Each row is a point on a landscape with many peaks, with its height.
A climber steps from a point to whichever of its 2 nearest points has the largest rise for the distance, and stops where none of them is higher. Distance is the straight distance between rows; heights are no part of it.
(1686): [  7   7  -5  -9 -11 -12 -23 -14 -11   6  -1   3  -5  14  15  12 -20  10
  18   2   0   5   5  13  15  10 -19]  h=339
(506): [ 34 -14  -2  -1  20  16  11  16  12  -5  16  -9  16  -3   2   3  -5 -12
  -4  11   7   5 -29   6  10   0   3]  h=487
(1003): [ 16 -24 -14 -34  -2 -14  13   1 -19 -11  -9   1   3 -14  15  -4 -28   1
   7   4  27   5  13 -11  26  23  20]  h=628
(1090): [ 10   0  12   2  -1   0  -6 -19   3  -3   5  -3 -11  16   2   2   3 -10
  24  18 -18  15  40  -8  11  19  -3]  h=446
(899): [  6   4   7  -1  15  -8  15 -12  -2   1 -10 -14  -4   4  28  -2 -14   6
   4  -5   3   9  10  -2  10  17   3]  h=498
(804): [-13  19 -14  -7  12 -12  -2  -3   7 -12   0 -19   9 -12  25  -2  -9  23
   6 -13  25  24 -32   3  12  13  -7]  h=288
(1681): [  4   0   8  21  -4 -16 -37  -1  11  31   4  14 -31  -4  -3  16  -3   9
   0 -18 -17  -8   2   7  -5  -8 -19]  h=353
(433): [ 12  -7  -5 -10 -21  -7 -23  -3 -12  -1   7   6   2  15  -4  10 -20   1
   5   9  13 -12  -5  10   7  -2 -15]  h=316
(1698): [ 10 -15  18  -1 -20  -4 -20  -3  -4  -2  17   7 -18  29 -22   6  -9 -13
  16  11  -4 -21  11   4  11 -14 -22]  h=265
(770): [-29  56 -15   2   1   7   6 -28   2 -17  -9  -8   8  15   7 -11  22  13
  11  18 -15   7   7  10  -1  -7  -9]  h=130
(802): [ 31 -26   6  10  13   6 -11  20  15   0  19  -1   5   1  -8   2  -4 -14
  -5  15   5   1 -18  -2   1  -2  -8]  h=465
(62): [-13  21  -5  21 -12   7   0  -1  -9  22   2   2  -6  -1  -5   9   1  10
 -15 -20 -10 -24 -13  21 -15 -20 -16]  h=88
(1493): [  8  29 -13 -22  22  -3 -21  -1   3  12  -1   8  -2  -7  21  11 -10  26
  23 -13 -19  33  -4  22  15  13  -8]  h=395
(571): [  1   5 -17   5 -25  13   0 -15 -13  -7  -1 -10  24   8 -13  -2   1  -2
 -18  15   6  -3   2   5   3  14   5]  h=341
(1450): [  2  -7  15  21  -3  -2   2 -11 -11  11  -3   5 -29  26 -22   3   5  -8
  -6   3 -20 -27  41   0  -7 -15  -2]  h=87
(227): [ -2 -21  13  -4  -8  -7  12  11   4  -7   6  -3  -7 -11  10  -9 -11 -13
   7  -9  18   0  -4 -19   5  10  -8]  h=417
(108): [-10  11  -3 -30 -18  -5  15 -12 -15 -15 -12   6  19  20  15   2 -10   3
   4   9  11 -13   0   1   3  -6   8]  h=662
(123): [ 11  22 -16  10  12  15 -15  -7   7  15   1   7   7   7 -20  15  17  13
  -1  15 -18   5   9  26 -11 -13   9]  h=84
(34): [ 12 -32  13   3 -10  13  15  20 -19  15   8   6 -12   9 -23 -14 -13 -17
 -23   3   3 -26  12 -12  -3  -2  -7]  h=428
(1256): [-10  33  -5 -10   2   5  11 -19   8 -12  -5  -5  14  16  12   2   8   8
   8  16  -1   6   3   9   1  -3   2]  h=137
(626): [ -8  -6  -2  12  -3 -28 -19 -15  -3  12 -17  -6 -19 -11  14   4  -2  17
   9  -7   5  10  21 -15  -6  27   6]  h=362
(337): [-25  28  -2 -11  -2   3  22 -12  15 -32 -10 -34  19 -20  27 -18  -2   4
  -7   4  25  26 -19  -4  22  15  -4]  h=268
(1179): [  1  -8  14  28   2  -9 -34  -7  25  14  11  -3 -21   3 -14   6  18   3
   2   4 -11  12   9 -11  -7  -1 -15]  h=220
(790): [  1 -27   2  12 -10  -1 -18  18 -10  21  -1  13 -13 -33 -18   0  -5  -7
  -6 -21  -4   1  12  -6 -13  14   7]  h=568
(954): [ -1  35   5  12  18  -5 -24 -19  22  12  17  -1 -22  19  10   7   7  22
  21  -4 -30  15  -4  14  13 -15 -33]  h=244
(158): [  3 -20   6 -27  -5  -7   7  10  -6 -18   0  17   6   0   4   0  -1 -15
  17   6   6  -4   8 -15  -2  -2  10]  h=602
(1038): [  3  -5 -13  12 -30 -13 -25 -18 -25   9  -6  -6  -8  11 -11   0  -8   6
  -5   9   1  -8  18  -5   4  20  -8]  h=176
(908): [ -2  -7   3  -1 -29   7  13  -7 -10  -6   0 -11  12  11 -15 -10  -3  -9
 -24  14  17 -16  -2 -13   0   7  -5]  h=359
(473): [-10   3  -3  32 -13   4 -33  -9  11  10  10  -4  -6   0 -25   3  19   6
  -5  -2  -7   8  -4   1 -13   3 -17]  h=188
(285): [ -4 -16  12  18   1  18   4  16   0  11   4  16 -10  -2 -33   0  18 -18
 -17 -20 -21 -15  21   5 -25 -25   3]  h=431
(373): [ 13   8   4 -27  14  -5 -13   7   4  -3  10  20  -1  16  11  15 -10   5
  24   6  -9   3  -7  21  11 -18  -7]  h=219
(342): [ 11   7  -2  21   7  12 -11 -10   8   7  10  -7   5  16 -17   6  11   0
  -6  19  -8   4   9  11  -2   3  -1]  h=95
(693): [  2  23  -4 -14  12 -11 -20 -15  -9   2  -6  -7  -5   5  31   8 -15  18
  20 -11 -13  33   8  13  24  26 -12]  h=379
(377): [  1 -16   2 -12 -18  20   9  22  -7 -19  10  10  21   1 -30  -1  13 -30
  -4   5  -1 -14 -26  -6 -11 -27   0]  h=166
(1649): [ 11  11   6 -22  13 -23 -20  -6  -1   8  -5   9 -10  18  27  12 -19  15
  23  -4 -10  16  12  11  18   8 -13]  h=360
(1508): [ -8  -1   7  -4 -10  -3  28  -2   3  -1 -13 -14   8   1   9  -6   0   0
 -25   5  30 -15 -21 -14  -6  -5   3]  h=323
(771): [ 10 -13   9   4   1   8  -1   7   3   3   6  10  -3   2 -15   1   6 -12
  -2   4  -8  -7  16  -2 -12  -8  11]  h=383
(1491): [ -1  -9  -9 -17  -3  -7  23 -11   6 -27  -9 -27  19 -18   9 -11  -5  -4
 -11  17  37  16  -6 -15  21  28  23]  h=604
(341): [  8 -12  18  17   7   3   7   0   4  17   7  12 -27   3   1   1  -1 -13
   3 -15 -24 -11  31  -7   1  -4  -4]  h=629
(42): [ 15 -16   3  -1   1  16  -2  14  10 -17  17   4  15  15 -31   0  15 -24
   5  27  -4  -4 -10   0  -4 -18   3]  h=96
(988): [  0 -11  -5 -14  -6   5  -2  26   2 -19   7  19  17 -10 -15   0  14 -20
  16   2  -9  -3 -30  -1 -15 -30   5]  h=177
(477): [ 17 -11   8  20   0   6 -15   3  21  -1  25 -15   3  16 -11  -1   1  -9
 -12  17   9   2 -18  -3   8   3 -25]  h=429
(544): [ -4  -6  12  -4  -9   9   6  -1  17 -27  15  -9  11   1   3  -7   4 -22
  10  13  13  14  -5 -13   8   9 -14]  h=85
(1447): [  8  14 -11 -36  23 -13 -23  19  -2   8 -12  33   4 -20  18  14  -9  13
  21  -9 -15  12  -7  23  -3  -8  17]  h=154
(321): [-14  31   3  -7  26   3  20   0   3   1  -8  -6  -2  -7  34  -3  -3  17
  13 -29 -14  18   1  13   8   8   5]  h=525
(1317): [ -3  28 -19 -22   1  19  -3  -3   7 -20  14   8  25   7  -2  -2   6   5
  17  18  -1  16 -16  17   7 -10  -6]  h=207
(1668): [-16 -18   9  27 -20   0 -14   8 -10  16   2  -2  -8   5 -31  -6   3  -2
 -31 -12   2 -26   1  -8 -20  -6 -15]  h=138
(61): [ 18 -41   2  -3 -14   9  -2  24 -11  -3  12  -4   9   2 -24 -11 -11 -18
 -21  13  17 -15 -21 -16   4   3  -8]  h=361
(187): [ 10 -30 -16 -24  -7 -10  14  -1  -8 -23  -5 -13  12 -19  -1 -10 -12  -6
   2  13  35  12   7 -23  23  28  28]  h=615
(1104): [ 23 -15   2  -7  30  10  15  29  13  -6   0  16  10 -21   4   2  11 -20
  11   1 -19   7  -9  -2 -10 -17  27]  h=347
(733): [ 10  -7  -5 -15  21 -19   6  17  -1   9 -15   8   1 -20  26   6 -20  15
  -4 -13  14  -8 -12  13  -1   0  20]  h=262
(796): [  7  18 -12 -19  27 -11   7   4   0   3 -16   4  11  -4  26   6 -11  23
   2  -2   4  10 -11  16   2   3  22]  h=252
(1625): [ -4 -21  12  19  -9  11 -12  10 -17  16   7  11 -17  11 -52  -3  13 -11
 -20  -9 -21 -20  26   4 -16 -13  -1]  h=378
(950): [  5  -8   7   2  -5 -13  14 -17 -12  -1  -8  -9 -13  16  20  -7 -17   2
   1  12  13  -9  19 -16   9  17  -2]  h=439
(22): [-20  32   8   6   5   6   2 -16   2   0  -1   5 -11  15  11   3  12   2
  23 -18 -32   4  20  13   1 -12 -12]  h=408
(726): [-20  11  -1  -7 -21  12  13 -16 -16 -10 -11   9  11   9 -15  -1  12  -9
   2   0  -7 -11  26   2 -15  -8  14]  h=318
(1577): [  4 -25  22   6  -7  -7   4   9  -3   8   6  16 -30  21 -21  -3  -2 -15
   0   2  -2 -32  31 -13  -6 -21  -6]  h=120
(826): [  8  24   8  -9  15  -9 -25  -4  17   8  13  12 -16  23  10  17  -2  17
  24  -2 -19   6  -6  20  11 -20 -23]  h=228
(275): [-12   3  16  36  -8  -3   1 -22  11 -10   1 -27 -13  12   7 -17   5 -12
  -7  14  -2   5  20 -24   6  22 -20]  h=54
(273): [ -3 -11   6 -19  22  -9  23  12  10 -14 -11  -2   6 -20  25  -3  -1  -2
  13 -14  11  11 -13 -10  -2  -1  25]  h=474
(311): [-16  20  19   5   8  -4  20 -13   0   1  -8   1 -11  13  26  -1   3  -1
  17 -19 -19   2  22  -3   0   1  -1]  h=457
(1422): [-28  41   1  -4  -2   9  27 -11   3 -21  -9 -24  10 -10  33 -15   0   5
   2 -10   4  19 -17   0  20  13 -14]  h=256
(590): [ -3   3 -24 -11  -4 -13  -6  -9 -12   1 -16  -4   9 -23  14   9 -13  26
  -5 -11  17  10  -4  10   4  21  22]  h=683
(1199): [  8  -3  -1  -6  27   8  14   7  12   1  -6  12   6 -15  12   3   9  -2
   6  -2  -8  13   8   5  -9   0  25]  h=337
(1144): [-18  20   1 -23  -6  -9  11  -6 -13  -9 -15   5   6  10  26   1 -11   9
  16 -13   3   4   1   2   4   5   0]  h=703
(1503): [ 21 -28  -5   7 -11   7   6  14 -29  24   3   2 -18  -2 -23 -14 -21  -4
 -27   7   4 -19  22  -7   8  17   1]  h=472
(44): [ -6   4  -9 -22 -17  10  11   2 -21  -1 -11  21  16  -3  -5   7  -3  -2
  -3  -9  -3 -18  12   9 -14  -9  24]  h=309
(412): [-13  -4   5  31 -10  -1 -19   6  10  14  12  -1  -7   2 -22   3  10   5
 -18 -14   0 -12 -20  -1 -18 -13 -22]  h=161
(612): [  4   0 -18 -19 -12   8   1   8  -3  -8  -2  15  28   3 -18   5   9  -1
  -7  15   6 -11 -20   5 -13 -17  19]  h=290
(1053): [ 16  -6 -18 -35  18 -19 -21  13  -1  -2 -19  30  13 -20  10  16  -5   6
  20   8  -1  15   0  13  -3   0  34]  h=151
(1408): [ 13 -11  12   3  19  23  23  27   9   1  10  18   3 -13  -5   4  11 -28
   5 -12 -23  -9  -4   7 -11 -30   9]  h=363
(674): [  8 -28  13   2 -15  13  13   9  -7  -3  10  -7   3  17 -28 -16  -6 -19
 -25  18  13 -19  -1 -19   0  -2 -10]  h=389
(1478): [  6 -34   3 -13 -18   3  -4  18 -12  -5   9   4   2 -16  -5  -5 -16 -18
   1  -3  19  -7 -12 -15   3   8  -5]  h=392
(1245): [-10  10  16  19   2  10   9 -14  23 -18   9 -24   2   6  14 -11   5 -18
  -1  12   3  15   4 -10  12  16 -20]  h=74
(117): [ 16  20 -12  -7  17   5 -24   1  12  18   9  10  -1  -6   5  16   2  16
  16   0 -16  20  -7  25   4  -4  -5]  h=409
(466): [  0 -18  -6  13 -24 -12 -22  -8 -19   6  -3  -5  -3  19 -31  -5  -5   4
 -20  20  13 -15  17 -12  -7  10  -8]  h=158
(214): [  2  -4  -8   3   1 -12  -9  -4  -8  13  -2 -10 -10 -24  20   6 -21  13
   9 -25   4  13  -2   7  16  26  -2]  h=326
(1409): [  8 -23  13  14 -12  12 -21  12  -5  12  21  15 -13   5 -40   3   6 -16
   0  -3 -17 -10  12   3  -2  -7 -13]  h=328
(1462): [  6  -3  13  20   0   6 -17 -16   7  13   8  -3 -20   5 -13   6  13  -8
  14   1 -30  15  36  -5   3   8  -3]  h=418
(933): [  3  17   1  43   3   9 -18 -22  11   9   7 -20 -13  20 -15   4  21  -4
  -7  16 -26   8  14   4   1   6 -11]  h=121
(470): [ -7  38   6  -2  31   3  10  -4  14   3   4  -5  -5  13  33  -4  -2  20
  13 -13 -15  18 -10  11  11   0 -20]  h=486
(1142): [ -6   2  13  22 -14 -18 -20 -20 -13  18  -8   6 -37  21 -18  12  11  -2
  10  -3 -29 -19  38   0  -4 -12  -7]  h=45
(976): [-28  49 -23  12   4   6  11 -22   1  -5 -15 -15  10  -3  16  -6  16  18
  -3   6  -7  11  -3   4  -5   5  -3]  h=122
(8): [ -1  -5   0   4   2   1   8 -12  16 -19  -4 -22  15  -4   4 -12   7  -7
  -7  23  22  18   3 -18   8  23  11]  h=582
(1019): [ -2 -27   4 -20  19 -25  19  11   6 -20 -15  -8  -4 -21  19  -4  -7   4
  11  -4  29  15  -5 -25   5  12  26]  h=461
(1297): [  3 -27   1  -4  15 -13  21   4   5  -8 -10 -10  -2 -19   6 -11   0  -2
  -3   6  23   8  14 -24  -1  20  30]  h=450
(1650): [ -7  10  -7  -9   3 -14 -15  -1  -4  -2   4 -10  -1 -12  30   3 -24  17
  14 -25  13  22 -20   6  25  19 -18]  h=304
(141): [  9 -12  -8  15  -2  23   8  15 -15  24  -1   3   5 -17 -24   1   1  -6
 -33 -16  -7  -9   3  15 -12   0  11]  h=574
(423): [ -6  -6   3  21  -4  -7  -5   2   3  17   7  -6 -14 -18  13   1 -14   8
  -5 -30   7   2 -17   1   3  11 -15]  h=364
(453): [ 13 -18  12  -2  -2  -3  12  13 -13  20   1  13 -15   0   7   0 -21  -9
  -4  -8   1 -26  16   1  -1  -3   3]  h=313
(1200): [ -2  -5 -18 -15 -26  -6  -1  -5 -28   5 -15  12  13  -7  -7  -1 -14   6
 -16   1  14 -20   8  -2  -6   9  18]  h=300
(1644): [ 17 -24   3 -11 -21   0 -26  13  -7  -3  17  13  -2  17 -29   7 -13 -16
   7  13   4 -21  -7   5   8 -15 -16]  h=293
(1211): [  7  -7   8 -35  19 -20  15  21  -6  -3 -16  19  -2  -5  29   5 -25   2
   7  -9   6 -14  -6   3   5  -8  15]  h=273
(440): [-15   5 -20   0  -6   0   4   0  -4  -3  -4 -11  12 -34   8  -2  -4  15
  -2 -22  20  18 -17   6   4  21  11]  h=659
(700): [ -5 -28  12  -8 -21   8  -1  18 -11 -12   6   5   9  16 -44  -7  10 -22
 -14  13   6 -26 -13 -12 -11 -28  -3]  h=153
(711): [33 -2  0 -1 21 22 15  6  3  5  9 -1 12  4  6  6 -6 -7 -4 10 -9 -1 -1 17
 10  2  9]  h=510
(972): [ 17   8  -5   8  29  16  -9  13  23  13  19   5   1 -21   8   8   8   5
   9  -7 -15  20 -17  15  -2  -3  -2]  h=427
(1651): [-15  28  -3 -30  27  -2  24  12   5  -8  -9  -4   9  -9  33  -4  -4  22
  10 -21   4  18 -25   8   8  -2   5]  h=558
(135): [ -1  -2   8   2 -11  11   4  -9  -7  -5   4  -1   2   8  -3   1  -1 -11
   9   4  -7   0  24  -2   1   9   0]  h=410
(443): [-10  14 -15 -20   4  -2  15  -3  12 -27  -4 -17  22 -12  19  -6   1   9
  -1   7  26  19 -34  -3  12   7   9]  h=278
(1603): [ 15   8 -14 -35  15   4  23   7   2 -17 -10  14  31   8   7   5   8  -4
   2  21  -3  -3 -18   7  -6 -23  30]  h=146
(334): [ 17 -20 -11 -13  -3  -3  -4  12  -5  -2  -2   8  17  -5  -8   3  -6  -3
 -13  13  15  -9 -11   1  -6   0  13]  h=299
(17): [-36  40   2  17  -2  16  20 -16   8 -20  -5 -20   2 -10  24 -17  13  -5
   5  -9 -15  19   0   0  12  10 -18]  h=239
(625): [  6  25  -4 -23  11  16  29  -6   6  -8  -5   0  24  17  12  -1   6   4
  -1  19   1  -2 -11  13   1 -14  17]  h=143
(1507): [ -9  22   0  -7  23  -4 -17  12  20  11  12  17 -10 -15  20   2   1  21
  23 -26 -14  21 -20   6   0 -11 -20]  h=167
(1359): [ 22  -1   0   6  15   5  19  -2  -5  12  -2  -8   1  -3  17   1 -18   4
  -9  -4  -1  -6   4  12   8  12  12]  h=551
(120): [-15   4   5  13   3 -15 -34  -7  29   5   4  11 -14  -6  -4   7  23  14
  19  -6  -5  21   1  -9 -17  -8 -10]  h=192
(1215): [ -6  -2  -3  22 -15 -10 -25 -13  -4   3  -7 -10   3  32 -35   2  10   8
 -23  20   7 -22   8  -1 -14  -8  -2]  h=141
(492): [-16  10  12 -13  23 -10  33   2  -1   0 -20  -7  -2 -14  33  -2  -4  13
   5 -26   6   9  -1  -2   2   4  21]  h=494
(616): [-24  27  -6  12 -24  10   6 -21 -19  -1  -8  -3   2  15  -9   0  13  -2
  -1  -4 -14 -14  14  12  -8 -12  -7]  h=334
(641): [  1 -12   6  27  -3 -16 -25   3   4  29   4   8 -26 -26   0   5  -6   8
  -7 -30  -6   2   3  -5  -6   7 -11]  h=432
(382): [-26  -6   1  45 -12  -4  -1 -15 -12   3 -16 -32  -6  -3 -12 -21  14  -5
 -39   4   4  -4  14 -27 -12  24  -5]  h=23
(530): [  6 -21  -6  19 -17 -10 -25   3 -14  24  -1  -3 -18 -26  -7   1 -16   6
  -9 -20   7   3   6  -6   2  26  -7]  h=508
(629): [ 14   0 -15 -12  19   6   7   0   7  -7  -5  -3  19 -14   8   3   0   6
   6   6   4  22  -1   6   5  19  28]  h=330
(584): [  8   8 -27  -8  -5  15   0 -13  -4  -9  -4   0  30  -1  -6   2   1   4
  -7  17   3  14   3  10   3  18  20]  h=333
(226): [ -3 -10 -13 -19 -30   3   2   2 -22  -2 -11  11  23   6 -24   1  -1  -1
 -26  10  16 -25  -7  -1 -12  -8  16]  h=291
(215): [ -9  33 -25  -2   8  17 -15  -7  10   1   8  12  10  -4 -18   5  28  19
  16  12 -17   9   1  18 -14 -16  -2]  h=78
(615): [  0 -32  11 -19   1 -15  24  15   6 -22  -2 -11   0 -19  16 -12  -6 -16
   6   0  32   6 -20 -35   6   8   5]  h=444
(858): [  5  -3  17  -4  -2   5  27  -3  -3   2  -3  -1  -2  20   6  -3  -4 -10
  -6   7   5 -21  10  -1  -3 -12   2]  h=366
(1062): [  5 -42  21  15  -8  -4 -36  21   8  11  19  17 -22   1 -43  -4   9 -15
  -1   0 -12  -4  13 -16  -7  -7 -13]  h=296
(1538): [  2  -8  -3  -8  -3   8  -3   8  11 -24  10   3  21  -2 -13  -3  15 -16
  10  18   4  12 -11  -7  -5  -4   3]  h=91
(262): [  2  12  -6 -21  20  -2 -11  22   5   3   4  23   2 -17  18   6  -8  11
  20 -17 -11  13 -22  19   1 -13  -1]  h=159
(1036): [ 13  17  -2 -17   9  15  -4  -2   7 -10  14   7  13  21  -3  10   6   1
  19  17  -9   1  -9  22   8 -16   0]  h=212
(371): [ -2 -14   9  21  -8   6 -22   2   4   2  10  -7   1  24 -47  -5  13  -3
 -23  17  -1 -11  -2  -1 -11  -8 -10]  h=123
(621): [  9  -6  10 -12  -6   3  29 -13  -7  -9  -5 -11   3  24   5 -10  -8 -11
  -3  27  13 -13  21 -15  11   9   5]  h=396
(398): [ 34 -18   0   8  22  11 -20  20  25   5  22   2   2 -17  -2   7   3 -12
   9   2  -8  23 -18   2   4   1  -5]  h=445
(1519): [-12  20   9  19 -11 -14 -20 -27  -8  10   0   0 -33  21  -3  16  11   6
  23  -8 -37 -12  25   9   8 -11 -18]  h=8
(1277): [ -9 -26  15  -7 -18  -5   3  13  -9  -1  -1  10  -7  16 -29  -7   0 -15
 -11   9  11 -31  10 -18 -16 -22  -1]  h=140
(1685): [ -8   2   0  11  11 -12 -32  11  28  12  11  14 -16 -20   9   9   7  12
  16 -19  -2  19 -22  -3  -9  -8 -18]  h=178
(4): [ 12 -18  -4  24 -10  19  11   5 -27  26   0  -7  -5  -6 -19  -7 -11  -7
 -31  -9 -10 -15  14   4   2  14   0]  h=524
(835): [-31  41  -3  -5  -5 -11   6 -15 -14  -8 -12  -4  -2   8  33  -4  -5  21
  13 -19  -7   4 -10   5   1   2 -19]  h=639
(145): [  1 -10   6  13 -29 -14 -30 -15 -19   6   5   0 -24  22 -25   5  -4  -4
   7   6  -6 -19  21  -5   6   3 -23]  h=216
(228): [  1   7   0 -11   8  -2  -3  14  13  -9  12   5   8   9   8   4   1   3
  10   4  10  -7 -40   4  -6 -27 -15]  h=365
(1041): [ -8  25 -26 -14  11  10 -11   7   6   0   4  15  17 -18  -2   3  14  18
  13   2  -3  11 -16  14 -15 -13   8]  h=75
(1458): [  7 -12 -18 -21 -15   2  -8  21  -3 -31   7  14  31  -7 -13   5   7 -17
  14  14   7   2 -47  -6  -6 -24  -2]  h=189
(367): [ -7 -11 -13   9 -10  12  -1  14 -11  13  -2  10   3 -30 -14   3   1  -1
 -13 -23  -2  -1   1   9 -15   7  15]  h=605
(1452): [  4  -9  -7  -1   0   1  16   3   0   3  -7 -10  11  -9  -2   0  -3   4
 -22   2  18  -7  -9  -3  -6   7  17]  h=310
(1724): [  1 -19   2  15   7 -15  18  -7  -4   8 -18 -15 -14 -11   0 -14   0   5
 -19   7  21  -4  26 -24  -8  24  24]  h=430
(35): [  5  -2  17   9  17   9  28  -2   7   7   0   2 -10   1  16  -2  -1  -7
   1 -14 -11  -1  22  -3  -1   1   6]  h=521
(914): [  7 -27  14  21  -9 -10 -38  -1  11  14  15   1 -22   6 -28   0   6  -3
   0   8  -1   4  15 -21  -3  11 -20]  h=257
(562): [-18  35 -16  12 -11   5  18 -11 -13  14 -14  -3   4   0   8   2   5  19
 -20 -11  -2 -18 -17  16 -13 -16  -4]  h=104
(832): [-17  30  -9   8   7   0  23 -16  -7   5 -18 -14   2  -2  21  -3   4  17
  -8 -11  -2  -2  -3   7  -3   3   7]  h=114
(1740): [-14  -9  -2  20  -3  -5  29  -5   1   0 -17 -38   4 -28  -1 -11   7   5
 -39  -8  28   3 -11 -13   0  14  22]  h=14
(1607): [ -4  14 -20 -25 -12  16  -4   6   5 -29  13  10  27   3 -15  -1  15  -5
  13  19   8   3 -33   5  -2 -23  -8]  h=201
(838): [ -6  -9  -7  16   7 -12   1  -3   1  10 -18  -7  -8 -20   4   0   5  13
 -12 -10  10   5  14  -9 -13  17  21]  h=404
(836): [ 13  -3  19  18   3  -2 -16  -8  12  25   9  13 -36  -1   4  12   5  -8
  14 -17 -38   9  35  -3  10  -1 -10]  h=499
(757): [ 10 -11   9 -16   8 -19   1  15  -8  13 -12  26 -16  -5  17   5 -25   1
   3 -10  -2 -22  12  10  -4 -11  11]  h=289
(122): [  1  -9   1 -34 -18  -9  10  -6 -17 -14 -13  13   6  15   8  -1 -15  -5
  11  13  16 -12  19 -10   5   6  10]  h=632
(1093): [  0  -7  -8  -3   2   7   3  15  -6   5   2   6   3 -37   6   4  -7   0
   5 -26   2  10  -8  10   0  11  12]  h=631
(82): [ 19 -11  14 -12   9   2  17  13  -2   5   2  16  -4  14   5   3 -14 -11
  -2   4  -6 -29   3  10  -2 -23   5]  h=340
(1518): [  5   4   5  12   6   6 -10   9  26  -1  25  -5   3   6   1   2   5   1
   0   5  10   2 -38   2  -1 -14 -27]  h=391
(1229): [-14 -11  -3  33  -5   5  22  -9 -12   2 -16 -36   0 -22 -12 -20   9  -2
 -41  -5  12   1  11 -17   0  27  13]  h=17
(1530): [ 17 -28   2 -17  -9  -4 -16   7  -2 -13  12  16   1  11 -19   0  -4 -18
  21  22   6   1  12 -13   3   1   1]  h=571
(787): [  1  18   8  25  12  -8 -21 -10  20  25   9   7 -28   5  11  15   3  16
   8 -21 -25   1  -5  12   2 -13 -23]  h=285
(168): [-26  37   1  14  -9   1   6 -27 -11  -5  -5  -6 -14  28   6   2  16   4
  12  -3 -28 -14  15  14  -1 -19 -13]  h=367
(1262): [-10  23   6  36   8  20   4 -15  22   0  11 -19  -1   5  -1  -5  21  -9
  -5   3 -18  13   7   2  -3   0 -14]  h=163
(831): [  7 -23  15   8   7  19  20  20   1   7   6  11  -4  -6 -16  -3   9 -26
 -16  -8  -9 -15   9  -4 -16 -19   9]  h=394
(1080): [ -7  -9  13   9  -5   8  -1   4  13 -16  13  -6   9  24 -36  -4  25 -15
 -11  25   9 -10  -8  -9 -15 -18  -1]  h=106
(734): [-25  41  -3 -24  13  -7  11  -3   1 -10  -7  -6   5   8  35 -10  -7  26
  11 -15   6  13 -25   4  11  -2 -19]  h=588
(376): [ 10   3 -21 -34  21 -12  -4  13   3 -17 -14  26  19  -4  10  11   7   4
  18  17  -3   8 -14   6 -11 -18  31]  h=149
(1373): [-22  41   1  34  14  11  13 -24  16  -3   0 -20  -8   1  26 -12  18  -1
  -2  -8 -26  15   2   4   4   4 -23]  h=205
(1151): [-10 -12   3  -5   3 -12  40  -3   3  -6 -20 -33   0 -29  15 -13   1   7
 -18  -9  32   4  -5 -15   9  13  31]  h=12
(718): [  6  -5 -20 -20 -10 -18  -2 -14 -25  -4 -18  -8   6  -6  17   6 -24  16
   0  -3  23   3  11   0  20  28  16]  h=654
(703): [-14  -9  12  30 -13  -6   4 -17  -2  -5  -6 -29  -9  17 -12 -22   9 -11
 -31  22   9  -8  16 -30  -4  18 -16]  h=34
(1402): [ -5  -1   2 -11 -10  -5   8   5   5 -10  -2  -5  15   6  13   3  -8   4
  -9   2  28 -12 -41  -3  -4 -17 -11]  h=345

For each start below, name the point where the climber stops.
(1740) -> (1359)
(1447) -> (285)
(1038) -> (1359)
(226) -> (341)
(612) -> (1359)

Call two points neighbours if one is among the 2 nearest of the other. Go from one point of each pair to the other, from neighbour to neighbour, staying as high as possible. Name the lowest point that can't be avoided.
(285), (341) -> (771)
(1090), (590) -> (629)
(1359), (341) -> (1644)
(1144), (590) -> (61)
(341), (1090) -> (1462)
